Each row is a point on a landscape with many peaks, with its height.
A climber steps from a point to the highest of its 2 nearest points, and stops where none of them is higher. Distance is the straight distance between rows; heights are no part of it.
<499>: [-186 235 54 178 -73 -46 -16 36 212 69 112 10 332 -163 7 96 -190 90 104 134 181 191 -37 162 335 130 216 -108 -267 40]  h=19.2
<704>: [357 -144 -12 190 -105 -98 61 93 -135 -95 -37 464 -57 141 303 230 -47 -72 -156 113 162 55 -123 21 -288 81 12 -49 273 106]  h=34.7
<145>: [95 -212 36 37 55 4 3 51 -61 -61 310 143 -282 272 220 115 -92 -29 -67 28 11 -39 -102 -203 -209 193 -44 -76 255 56]  h=61.5
<104>: [244 -400 30 -53 -131 -77 62 14 -341 119 -313 221 -157 217 85 142 85 -196 -50 7 -320 -147 41 -54 -210 -99 139 109 196 -89]  h=10.7
<409>: [11 34 -170 24 -236 12 239 -196 41 -138 -60 273 193 17 118 234 -31 -206 -127 68 303 193 -207 226 -107 -117 323 103 -68 -274]  h=37.2
<81>: [54 90 126 -384 231 159 -349 38 139 -9 -20 89 -101 -234 -74 -274 182 313 273 -90 -76 -247 320 61 116 117 -226 79 -73 291]  h=36.8
<433>: [323 -337 87 -139 -170 -5 102 25 -141 122 -378 280 135 64 59 146 -13 -184 -30 8 -90 -35 -11 120 -197 -144 127 223 39 -16]  h=14.2
<44>: [132 -127 -45 48 98 -112 -136 98 -280 18 -278 -62 -199 111 -118 -48 186 -21 142 -129 -278 -244 220 -271 -11 -175 -259 -275 269 -50]  h=28.2
<237>: [-184 -24 168 -153 61 -8 -273 191 176 105 3 -323 -114 17 16 -146 58 -10 199 -68 -374 -105 159 23 207 70 -33 7 -200 43]  h=53.3
<213>: [191 -194 -115 134 143 -4 196 228 -74 120 -90 161 293 -41 -158 -267 -4 72 -150 31 364 46 -71 -49 -322 -203 -530 -41 -111 59]  h=62.9
<819>: [176 -246 -4 99 -102 -157 110 -57 -315 17 -134 -34 -334 295 -9 106 111 -101 -78 10 -241 -83 -24 -97 -167 -50 46 -37 159 -36]  h=7.5
<684>: [271 -31 -40 175 -272 -200 215 63 -253 128 20 -236 -69 169 -193 84 -161 -82 -214 200 130 64 -271 -21 3 -67 52 -187 233 440]  h=26.6
<95>: [242 -37 -161 90 -108 -148 -76 40 -113 -72 -194 -50 66 -187 -144 -46 -128 -11 26 -43 373 41 46 22 -98 -177 -210 -297 132 400]  h=49.9
<544>: [-219 191 28 -90 180 -20 -55 -158 320 -141 15 -197 21 -486 -144 -309 -117 -134 -122 171 387 145 164 255 -88 -157 -36 313 -276 -127]  h=73.2
<23>: [-170 99 -42 -54 134 40 75 -212 194 -190 -39 -48 45 -482 -137 -295 -15 -168 -249 50 326 169 159 190 -225 -254 -49 239 -196 -299]  h=61.8
<813>: [-101 142 -261 9 -116 63 213 -282 120 -326 -80 198 114 -193 80 73 54 -288 -155 44 326 245 -71 221 -201 -137 173 162 20 -366]  h=43.8
<693>: [-130 93 -54 -30 32 104 -11 -169 -52 -194 -70 250 -132 318 213 278 306 -3 196 -218 -404 -103 71 -103 190 80 343 15 115 -393]  h=45.5
<107>: [221 -143 -81 -181 -225 -90 -71 -194 -21 -141 -205 -153 -180 -197 -120 -14 -30 -377 -81 1 250 44 -11 206 -263 -211 51 75 100 167]  h=37.0
<137>: [-77 -353 39 -308 43 -3 -134 -30 -30 31 113 -253 -466 234 91 -35 35 -243 -6 -153 -248 -167 69 -90 -251 110 53 206 102 -60]  h=18.4
<615>: [284 -87 -173 160 -28 -159 89 99 -122 20 -210 -30 109 -154 -297 -188 -35 -47 -97 4 428 65 -37 12 -217 -214 -386 -215 -27 181]  h=55.5
<220>: [-150 153 -131 -39 46 203 -12 -244 187 -379 160 443 113 -257 177 39 -133 10 -234 170 449 142 -76 92 -190 95 -44 109 14 -189]  h=49.0
<414>: [87 -81 77 125 2 -60 175 251 78 364 -29 -228 320 60 -103 -48 -85 13 -15 17 -101 88 -72 -3 135 -124 -51 -46 -226 40]  h=23.0
<660>: [-245 -18 33 -32 30 109 84 -106 -13 -67 68 54 -82 258 214 188 206 10 82 -190 -379 -8 9 -133 147 55 342 93 -44 -371]  h=57.0
<84>: [-44 2 -17 95 166 -43 -52 151 -99 21 -227 -120 8 23 -123 -122 150 78 121 -215 -247 -102 227 -147 100 -164 -271 -203 -26 -85]  h=34.9
<619>: [82 -67 -106 44 9 173 95 -4 92 -143 84 631 223 60 355 149 39 55 -167 18 175 16 -132 114 -262 48 -34 158 59 -240]  h=50.1
<513>: [-365 347 -62 -63 168 171 -68 -212 258 -226 199 233 70 -251 45 -92 -140 181 -139 156 375 127 26 9 -44 174 -163 119 -118 -241]  h=36.6
<256>: [78 -204 51 -70 264 86 -193 136 -99 -36 -58 98 -282 176 7 -58 184 109 102 -180 -224 -225 222 -277 -64 85 -313 -126 261 -69]  h=31.5
<300>: [-228 -77 193 29 23 19 78 66 40 258 433 -438 -242 271 79 45 -162 71 -67 68 -344 -9 -148 -173 88 196 180 -2 -99 26]  h=47.5
<432>: [113 -174 -85 -303 -259 4 -29 -246 -38 -94 77 -100 -184 -102 47 77 -88 -419 -96 39 130 108 -111 180 -271 -27 275 320 62 116]  h=31.4
<541>: [-250 355 -25 141 -11 -30 5 -67 204 -78 -135 61 302 -227 -46 -23 6 72 71 33 185 156 1 167 291 -19 44 -94 -295 -181]  h=15.2
<665>: [-15 -101 -112 -20 48 25 98 -64 -35 -177 -140 168 -24 154 138 52 217 -208 -21 -157 -56 1 -17 55 -199 -128 -37 118 -11 -392]  h=3.4
<553>: [108 36 -105 -26 -158 -77 -128 -162 31 -173 -167 -103 25 -189 -78 50 -108 -160 24 -60 241 56 22 118 -66 -151 -61 -119 12 149]  h=43.1
<92>: [-132 265 -94 -23 173 82 -42 -142 119 -250 -168 180 184 -231 -48 -56 176 163 62 -15 157 32 42 98 89 -87 -32 27 -117 -163]  h=10.8
<177>: [178 -19 -122 217 -141 -5 232 5 -32 -182 98 584 53 195 365 279 -5 -53 -181 137 244 79 -230 66 -238 139 145 -40 199 -98]  h=40.4
<224>: [258 -117 -37 111 195 87 133 231 2 81 -178 270 358 -24 -23 -189 -8 263 -56 -67 186 -57 -40 -92 -158 -133 -406 -122 -52 2]  h=55.1
<827>: [-138 109 -166 21 24 97 131 -246 218 -251 -20 159 61 -271 -17 -165 48 -228 -223 65 338 207 -8 217 -227 -177 -19 296 -143 -411]  h=51.9
<47>: [-198 -69 80 107 180 86 89 82 -6 41 217 -47 -67 355 209 132 67 111 54 -104 -401 -63 -14 -278 73 132 152 -37 -14 -389]  h=73.8
<422>: [55 -229 90 -126 64 71 -145 14 -71 -69 204 138 -400 288 264 201 -30 -43 85 -63 -299 -202 51 -291 -95 198 191 0 298 19]  h=48.7
<140>: [7 54 9 200 -41 -185 72 217 30 214 -110 -246 201 -37 -215 -120 -89 -27 44 -67 18 77 45 -7 141 -204 -98 -175 -197 128]  h=25.8
<29>: [147 59 -36 101 213 62 86 247 -50 12 -210 323 367 -150 -38 -107 73 389 87 -101 65 -134 88 -303 74 -100 -309 -244 62 82]  h=47.1
<254>: [190 -123 21 19 -254 -69 241 -20 -226 331 168 -271 97 124 -133 163 -160 75 -180 317 -184 52 -393 56 122 42 396 361 11 314]  h=32.2
<668>: [7 -54 47 35 57 -4 -124 38 3 -43 247 -72 -159 115 46 80 -138 59 32 -36 70 -40 17 -178 -18 125 -118 -180 157 80]  h=51.0
<691>: [290 -299 123 -59 -109 12 235 184 -184 399 -322 75 337 76 -97 75 -29 -104 -81 26 -283 24 -91 89 -24 -205 129 254 -106 -58]  h=17.5
<578>: [-314 12 142 33 125 67 -73 97 90 85 354 -292 -217 290 156 60 46 77 92 -114 -369 -102 60 -213 117 255 102 -75 -34 -194]  h=58.5
<116>: [-195 101 166 -60 -20 -99 -329 157 196 -24 21 -330 -70 -169 -27 -132 48 78 259 -79 -210 -134 189 106 351 46 -123 -80 -177 234]  h=63.9
<82>: [-67 -51 -42 -14 -149 -145 -88 -77 -129 44 120 -525 -415 101 -125 -8 -43 -256 -67 11 -80 -24 -26 22 -29 -44 -28 -45 56 119]  h=36.1
<719>: [41 31 -70 -12 -355 -33 197 -193 -70 21 -64 35 120 38 14 217 1 -204 -46 71 47 179 -222 214 16 -81 428 216 -102 -93]  h=32.1
<655>: [-111 312 -5 -150 186 166 -244 -124 19 -124 71 113 -230 24 49 11 195 168 341 -147 -285 -146 205 53 365 277 51 -92 173 -15]  h=29.0
<532>: [-158 421 30 155 26 -12 -163 38 120 -23 -45 21 185 -324 -76 -198 44 365 317 -59 49 -91 101 -59 466 62 -210 -399 -60 285]  h=45.6
<383>: [71 111 73 112 -194 -30 -27 51 98 125 -26 -37 297 -81 9 209 -214 65 104 67 121 106 -55 81 248 19 184 -154 -114 224]  h=22.9
<426>: [119 -193 45 -101 244 106 -203 135 -56 -60 78 283 -361 304 148 69 120 72 122 -110 -298 -269 191 -272 -43 152 -73 -26 309 -98]  h=38.6
<178>: [75 -88 162 84 -125 47 284 78 -81 451 388 -200 105 204 19 188 -173 176 -186 323 -323 31 -374 -103 138 178 432 264 58 184]  h=36.4
<279>: [254 -30 -26 82 -265 -162 304 70 -257 306 9 -204 216 52 -270 86 -157 -66 -240 298 26 114 -302 97 119 -54 177 141 75 360]  h=28.7
<834>: [-318 135 143 -16 288 -25 -164 64 214 -29 231 -161 -4 -80 -31 -151 -8 167 108 -49 107 -12 112 -11 66 178 -200 48 -180 -118]  h=32.8
<40>: [172 -45 -69 119 -178 -213 57 -35 -296 69 48 -432 -322 210 -267 -27 -42 -144 -161 71 -23 3 -79 -40 -119 -89 -75 -262 150 228]  h=30.9
<139>: [83 5 91 29 -371 2 79 -105 -44 212 -61 -120 200 -25 47 274 -195 -16 17 120 -50 156 -206 167 201 -26 414 110 -154 171]  h=27.4
<700>: [-137 352 116 -79 17 -25 -313 136 178 -69 -24 -76 69 -341 -31 -190 33 256 324 -73 -52 -80 200 86 423 157 -160 -264 -71 385]  h=52.2
<11>: [0 126 -68 157 92 64 58 121 -4 -19 -46 139 271 -63 -6 15 -40 258 129 2 99 -19 17 -220 165 57 -163 -315 74 132]  h=40.6
<633>: [-31 -163 40 -326 -207 -7 -207 -213 81 36 179 -320 -303 -48 73 25 -93 -344 -19 -42 -6 57 -17 138 -154 58 386 293 -23 155]  h=26.8
<477>: [-85 -7 158 99 -27 12 315 150 -6 297 404 -318 -24 337 -45 68 -156 60 -194 177 -263 55 -288 -83 90 158 272 87 -98 13]  h=41.4
<501>: [150 -150 80 50 -13 13 307 280 -75 475 -142 -87 397 154 -145 -7 -10 -33 -146 76 -221 99 -158 48 73 -86 25 126 -177 -110]  h=20.3
<257>: [-46 -25 -50 128 11 -109 -55 162 -66 136 -333 -325 94 -79 -221 -197 98 9 145 -159 -140 -59 114 -75 177 -320 -246 -293 -99 117]  h=29.8
<207>: [-91 321 190 -172 219 123 -281 114 103 27 83 34 -28 -236 -95 -361 152 444 281 -71 -107 -160 294 -27 306 248 -286 -122 -83 328]  h=44.0
<180>: [-206 309 22 62 129 -137 -135 -96 285 -90 95 -254 30 -513 -222 -325 -191 -20 -98 174 438 143 146 146 7 -37 -126 60 -206 83]  h=61.7
<232>: [-184 57 3 -25 11 -65 -148 -73 54 -72 186 -394 -240 36 -96 -8 -103 -105 21 -70 37 61 68 -5 0 53 -125 -89 61 83]  h=42.2
<2>: [-67 -308 82 -377 -156 10 -209 -181 -64 68 163 -374 -452 133 22 -27 -45 -315 43 -95 -248 -60 57 52 -199 57 269 304 -6 148]  h=22.7
<724>: [-59 83 -50 3 103 190 3 -139 97 -301 120 542 61 -61 220 -26 73 137 -175 56 329 -5 -90 56 -280 68 -156 120 91 -227]  h=65.8
<202>: [-43 263 -42 -118 112 162 -148 -206 -56 -155 -73 296 -156 166 101 100 273 94 371 -207 -302 -192 190 -40 286 203 164 -50 266 -153]  h=34.8
<534>: [390 -198 54 65 -174 -10 58 61 -149 49 -36 268 20 148 149 335 -220 7 -93 159 -17 -45 -82 -123 -101 84 179 -86 297 240]  h=29.6
<394>: [5 -126 -112 49 -25 -146 130 -5 -149 -169 -97 142 -244 239 151 53 234 -195 -147 -67 -96 -7 -65 10 -308 -91 -68 -2 125 -274]  h=4.1
<153>: [-341 261 78 -30 292 162 -115 -108 273 -130 249 75 75 -278 -63 -217 19 282 -33 96 309 -17 81 -10 23 189 -224 139 -136 -175]  h=29.3
<428>: [-31 -246 77 -164 139 4 -94 154 -20 142 -97 -227 -71 54 -100 -110 35 -53 67 -124 -170 -97 124 -10 -34 -66 -165 31 -98 -16]  h=42.9
<446>: [-137 395 -134 137 97 13 -75 28 -13 -76 -120 126 305 -281 -69 -102 -42 403 212 -29 324 4 62 -126 263 47 -260 -362 -101 221]  h=40.0
<828>: [-104 41 -120 42 70 5 72 -127 53 -143 -294 107 200 -44 -93 -58 214 -86 -6 -164 49 98 52 128 -32 -200 -53 67 -178 -377]  h=6.7

For each start below, name the point where the climber stops.
<254> -> <47>
<499> -> <544>
<633> -> <213>
<40> -> <145>

Call two points neighbours if one is among the 2 nearest of the other. Go from one point of each pair to the other, from neighbour to neighbour, staying as high as possible. Name the lowest point that can't be avoided.
<700> and <724> -> <44>
<544> and <47> -> <665>
<213> and <116> -> <446>
<724> and <145> -> <534>
